Points on a hilly landscape, in no order, each with its height.
From any point a climber steps to the highest of the 2 points nearest to it. It stops when none of these is higher. Distance is the straight distance between rows; heights are no part of it.
(497): [-20  -9 -19   2  -3 -19 -36  33 -38 -56  -2 -21 -57  -1  -2   8  29 -36
  45  24]  h=20.8
(164): [ 24  50 -46  21  39 -11  23  40 -30  46 -10 -94  37 -60  24 -33  19 -14
 -13  11]  h=75.8
(586): [ 23 -27  31 -13 -66 -14   0 -38  22 -10  -3  74  -7  14 -28  21 -21  23
  11  -7]  h=58.3
(1028): [ 31  32 -36  -7  16  -4  12 -10   9  58  22   0  37 -44 -10  14  15  18
  -4 -46]  h=32.9
(863): [  8  -4 -23 -14 -25   5  -2 -22  16  25  -1  48  30 -28  -2  -5  12  -7
   4 -16]  h=10.8
(480): [ 29  42 -47  -2  29  -7  14  43  -8  22  -7 -52  11 -38  18 -16  10   2
 -11 -25]  h=76.7
(163): [ 18  28  -9  -4  23 -23 -55  14 -33 -42   6 -30 -23  30  24 -10  -1 -26
  -1 -27]  h=35.7
(366): [  5  35 -17   8  33 -26 -15  11  16   4  56 -13  28   1  12 -37  22  11
 -35 -40]  h=42.5
(440): [-35  -1  59 -29 -45 -14 -36 -35 -10 -47  25  38 -41  36   5  -9  -7  29
  -6 -26]  h=18.9
(482): [ 17 -32  23  29 -36 -37  -6 -51  60  29 -30  24  51  34  -1 -12 -31 -40
 -23  34]  h=25.6
(454): [  0 -16 -17 -25  15   0 -10  -3  -6  15 -50  -6  13  26 -15  22 -16 -12
  25  53]  h=34.7
(667): [  5 -18   3  42  65   6  13  30  16  54 -34 -16  27 -18 -14 -33  18  10
 -24  32]  h=69.6
(289): [  3 -40  -7  12 -23 -16  -6 -26  37  12 -21  51  13  -7  -9 -13  17 -27
  -9   2]  h=11.2
(447): [ -2 -49 -18  22  -4  14  15   5  29  -5 -24  44  40  11 -25   3   5   1
  33  54]  h=44.5
(395): [ -5  32 -18  41  92  16   9  20   5  57  17 -87  53  -6  52 -16  -9 -43
 -80  -1]  h=50.8
(387): [-26  -1 -19 -40  -7  11 -16   9 -12   3 -34  10 -15  23   5  11 -15 -24
  -2  18]  h=31.0
(783): [-14  17  20 -34 -10  -6  -5   8   8   8  27  42 -14  25 -16 -17 -20  46
 -17 -29]  h=34.6
(1061): [-38 -62  49 -45 -67   8 -14 -45   5 -95   8  27 -60  20  11  42  -3  -6
  11  10]  h=14.4
(124): [ 15  38 -40 -17  -3  -2   9  37 -20 -23 -20 -37 -14 -35  13  -9  17  -3
  33 -14]  h=89.6
(898): [ 36 -11 -27   2  12  11  29  23   3  34 -41  30   7 -11 -27  12   3   9
  -2   4]  h=36.8
(823): [ 17  20  -7  20  57 -29 -11   3  23  41  50 -23  47  10   8 -19  -3 -10
 -81 -25]  h=37.6
(498): [ 46   0 -30  27  19  -9  26  22 -18  39 -21   3  12 -49 -32  10  29  13
  15   4]  h=31.1
(1011): [-14  31  67 -34 -31  35  21 -29 -37 -47  15  13 -69  -6  11  14  27  67
  33 -43]  h=27.1
(292): [-51  11   0 -23 -20   2 -30   2 -33 -59  17 -22 -75  -7  13  11  30 -25
  53  -1]  h=22.2
(872): [-34  28  40 -36 -36  28  12   0 -37 -60  19  -6 -77 -24  14   8  26  40
  54 -22]  h=25.4
(707): [  4  -9  -2 -25 -42   2 -12 -21   4 -24  -3  38 -15 -32  -2   0  26   5
  24 -24]  h=8.3
(769): [  9  16 -26  41  43  -9  -8  -3  -1  21   7 -15  67  -8  12 -38  38   2
 -19  16]  h=52.8
(40): [  1 -14  25  49   6 -39 -17 -42  41  62 -17  10  39  40  10 -24 -21 -43
 -58  18]  h=20.3
(679): [-13  15 -16 -15 -14  -4 -15 -24  22  36  12   9  34  -5  18 -15   8 -24
 -21 -23]  h=12.9
(193): [ -8 -15  20  81  71  28  37 -17  41  71 -41 -18  58 -14  -1 -24  12  19
 -37  36]  h=54.0
(101): [-24 -21  14 -31 -38   8 -10 -12  14 -54  -6  33 -59 -12  10   3  17  -5
  16 -32]  h=6.4
(344): [  4 -44  -7  13  -3  -9 -18 -18  25 -44 -43  12  17  45   5   9  -8 -48
 -11  52]  h=17.2
(754): [-19 -28  77 -27 -77  32  24 -57   6 -67  12  59 -66  14 -11  59  -3  49
  33 -18]  h=34.9
(243): [-32 -53  -1 -36 -23   8  -8  17  10 -54 -13  15 -55  -1  -5  28   8 -20
  31  17]  h=4.6
(861): [ 10  43   0   1   1 -16 -18  26 -41 -81  14 -15 -49  14  11 -10  16  19
  17 -30]  h=39.3
(359): [ 13 -39 -36 -15 -21  31  18  16  21 -31 -27  32  22   0 -17  27  -5   6
  60  41]  h=57.8
(294): [ 31  33 -25  38  69  -6  34  11  -8  66  30 -70  69 -42  11   3  27  14
 -42   4]  h=37.2
(324): [-19 -26 -11  19  24 -21 -44  38 -24 -36  -4 -12 -35  20   0 -19  16 -43
  12  24]  h=18.5
(780): [-11  -5  -9  42  24   3  17  -8  21  37 -47  19  48  35   1   0   1 -18
 -21  29]  h=37.1
(911): [ 10  13   2  42  78  29  33  -7   8  90   3 -59  85 -45  16  -7  15  17
 -45  27]  h=40.3
(75): [  8 -59  18 -35 -69  38  22 -32   5 -46  11  47 -45 -35 -26  81  -8   7
  80  -6]  h=51.4
(444): [  1  -5   5   9  17  -3  23 -26  36 108   0  11  56  -1  -9   6 -30  -8
 -48  -3]  h=18.4
(299): [ -8   8 -13   6  26   1  10 -25   9  87 -10  -9  43 -18   0  -5   1 -21
 -35  -1]  h=15.5
(992): [-27 -86  30 -42 -89   4  -2 -47  30 -83  22  29 -37  12  -8  74 -23 -17
  28  27]  h=16.5
(847): [ 10 -26  -1 -32 -42  31  26 -11  14  33   4  70  -6 -33 -36  26 -20  17
  47 -31]  h=36.1
(256): [ 15  67 -21  38  22 -26 -12  80 -70 -23  62 -94 -27 -28  29 -58  -4 -20
 -14 -58]  h=48.3
(757): [  6 -23  -3  31  -1   6  15 -35  54  31 -58  15  57  34  14  -2 -23 -39
 -13  44]  h=31.4
(251): [-14 -47  15  17 -19 -31 -21 -15  19 -17 -28  27  20  69 -17   2 -27 -31
 -13  65]  h=21.4
(963): [-24   2   6  45  68   9  -3   4 -16  59 -33 -26  42  47  19 -31 -26 -29
 -69  24]  h=43.7
(322): [  4  68  13 -28   1   8   4  23 -24 -21  60 -56 -49 -42  37 -28  12  35
 -27 -88]  h=21.1
(465): [ 12 -60  54 -19 -89  -1  14 -44  29 -52  12  76 -41  10 -24  37 -28  24
  19  -6]  h=43.9
(11): [ 19  56 -36  12  49 -19   3  56   1  21  43 -79  10 -31  19 -18   5 -18
 -39 -41]  h=67.1
(815): [ 15  68  -9  18  16 -19 -24  44 -47 -56  44 -59 -49  -6  22 -40   9  10
   3 -59]  h=43.0
(1023): [-14  22 -19  18  45  -3 -12  19 -22  40 -17 -19  23  54  13 -12 -24 -29
 -57   4]  h=50.2
(541): [-49   5  21 -35 -44  35  12   6 -31 -91  14 -18 -78  -5  20  39  26  19
  64  -1]  h=23.8
(751): [  2  12   7 -49 -13  -7 -12   5 -48 -28  -3   1 -57 -25  -6   8   5  29
   8 -15]  h=20.1
(793): [-10  17   1  48  98  32  23  -5   7  72   2 -79  75 -18  45 -15  -3  -5
 -75  25]  h=44.8
(575): [-19 -18  37 -11 -42 -35 -40 -27  -6 -36  12  43 -20  56  -1  -6 -22  -5
 -16  14]  h=21.6
(706): [  6  38   0 -27   3  -9  -4   4  -9  -3  34   4  -2 -12  -1 -21  13  40
 -10 -40]  h=38.5
(393): [-15   6  14  80  47  10  37 -31  23  68 -31  -5  78  16  11 -11   4  -3
 -55  28]  h=45.6
(254): [ 21  37 -36   8  32 -12  28   6  -5  68  48 -27  49 -40  -2  13  30  15
 -33 -25]  h=35.0
(222): [ -7 -15  15   0 -22 -30 -23 -19  16   7  -3  34  21  50 -21 -13 -30   4
  -7  36]  h=25.3
(467): [-21  27 -27  32  48  -8 -28  62 -42   9   1 -49 -25  26  13 -33 -12 -42
  -6  -3]  h=64.7
(23): [-11  65  47 -31  -8  15  -1   6 -57 -38  29 -54 -83 -30  35 -26  14  39
   8 -72]  h=22.6
(919): [ -1  10 -12  48  67   4  -3  25   3  45 -11 -46  45 -10  15 -42  25  -4
 -37  27]  h=58.8
(894): [-26 -86  -3 -16 -26   2 -13   5  27 -25 -10  35 -36  -6 -31  24   1 -25
  33  36]  h=3.1
(49): [  0 -73   1  21 -30  16  25 -21  35  -2 -36  40  43  29 -25  31 -19 -23
  27  80]  h=34.3
(347): [ 16  14 -38 -26 -12  16   4  22  -6 -38 -26  -8  -1 -18  -1  12   6   9
  42  11]  h=77.1
(642): [-31   0  76 -39 -53  46  24 -34 -13 -72  10  26 -73  32  15  38   2  56
  25 -22]  h=30.5
(483): [ 10   2  23   5   0 -36 -27 -13  37  22  12  18  45  41 -19 -29 -31  16
 -38   7]  h=29.0
(457): [ -6  49 -34  37  33 -18 -14  80 -61 -11  12 -72 -40  -8  19 -49 -11 -35
   6 -31]  h=55.6
(412): [ 54   0  10  -5 -21 -20   8 -46  30  27   6  52  48   5 -27   8 -32  29
  -5 -14]  h=33.9
(13): [ 22   1   9  23  47 -28 -16 -11  46  46  18 -10  53  22 -10 -35 -11   8
 -56  -2]  h=33.3
(1039): [  8 -54   5   8   1  14  31 -13  19  74 -47  46  35   4 -37  12 -31   3
  -2  42]  h=30.2
(996): [-10  43 -29  10  -9 -24  -6  58 -73 -35   1 -61 -71 -26   8 -24  16 -28
  32  -9]  h=48.8
(513): [ 18 -33   7  17   1  11  24 -30  51  86 -25  37  64   2 -21 -12 -37   2
 -29  27]  h=23.5
(925): [-21  21 -21  11  49   5 -31  45 -45  28   5 -30  13  26  21 -40 -14 -17
 -46   4]  h=56.3
(305): [ 23 -40   3 -24 -65  48  33 -33   6 -11   6  80 -14 -29 -26  46 -20  23
  75 -17]  h=44.0
(270): [  1  31 -21  30  38 -20 -36  20  -7 -12  30 -27  26   5  14 -47  32 -10
  -5 -10]  h=47.2
(405): [ 16  45 -22  35  86  -8 -19  40 -11  37  31 -94  27  -2  35 -28  -9 -51
 -52 -29]  h=58.2
(775): [  9  29 -24   5   7 -17  12  31 -42  35  13   0 -13 -44 -33  -4  34  24
  18  -8]  h=28.0
(590): [ 20  38  23 -37 -12   1  -8  -5 -39 -33  -2 -22 -67 -41  23  -8  21  29
  -6 -58]  h=21.3
(461): [  8 -53  -6 -27 -20   8  10  -9  -3  29 -34  36  -1  -1 -32  45 -23  -9
  18  43]  h=41.8
(567): [ 10 -65   0   0 -66   7  19 -36  40 -17 -13  63  32  28 -37  53 -44 -11
  45  63]  h=25.0
(358): [-43  63  25 -19 -30  24  10  18 -51 -48  29 -26 -74 -15  35 -14  27  38
  35 -47]  h=23.9
(981): [-14 -49   8 -30 -79  13   3 -43  24 -54   8  45  -4  25 -19  63 -13  -4
  55  36]  h=19.7
(692): [  3 -10 -22 -55 -36  32  16  13 -23 -64 -20   4 -26 -15  -6  53   7  21
  55  19]  h=65.8
(951): [  1  21  19 -32  -6 -12 -27 -18  34 -30   3   7 -19  45  -5  15 -23   0
  26 -17]  h=28.2
(738): [-15 -29 -18  22  13 -12 -30  10   6 -12 -14  14  -4   7  -4 -30  27 -24
  -1  23]  h=15.4
(196): [-16   1  25 -42 -42  -6 -13 -35  19 -38   8  27 -19  39 -11  34 -22  14
  50   7]  h=24.5
(58): [  2   2 -39   9  33   2  11  49 -21  13 -52  -9 -10  -1  -7  -6  10 -14
 -13  18]  h=46.0
(580): [ 12  57 -20 -11  15  -8  10  33  -6   3  69 -40 -13 -64  26 -23  26  19
 -36 -80]  h=19.3
(668): [ -5 -29  -2  30  61  11   9  27  -9  41 -59 -27  13  -6 -16 -11   3 -14
  -7  57]  h=57.2
(450): [ 47 -39   9  -2 -38 -19  14 -39  22  18  -8  68  41   5 -38  19 -23  17
  20  18]  h=42.7
(504): [ -1  21  26 -37 -33  11  11 -17  30  -1  30  49  -1  10 -10   0 -12  53
  24 -39]  h=29.7
(316): [ -4  22   4  -3  18 -25 -42  -3  13 -22   8  -4 -15  45   3 -15  -8 -23
  -7 -20]  h=32.2
(112): [ 20 -32   2 -41 -49  35  23  -6  -2 -87  -2  12 -49 -34  -5  57  12  30
  72   3]  h=58.4

Where does a climber stop that starts at each point below?
(75) | (124)
(738) | (586)
(40) | (667)
(567) | (124)
(23) | (586)
(196) | (467)
(863) | (461)
(344) | (667)
(575) | (667)
(783) | (667)
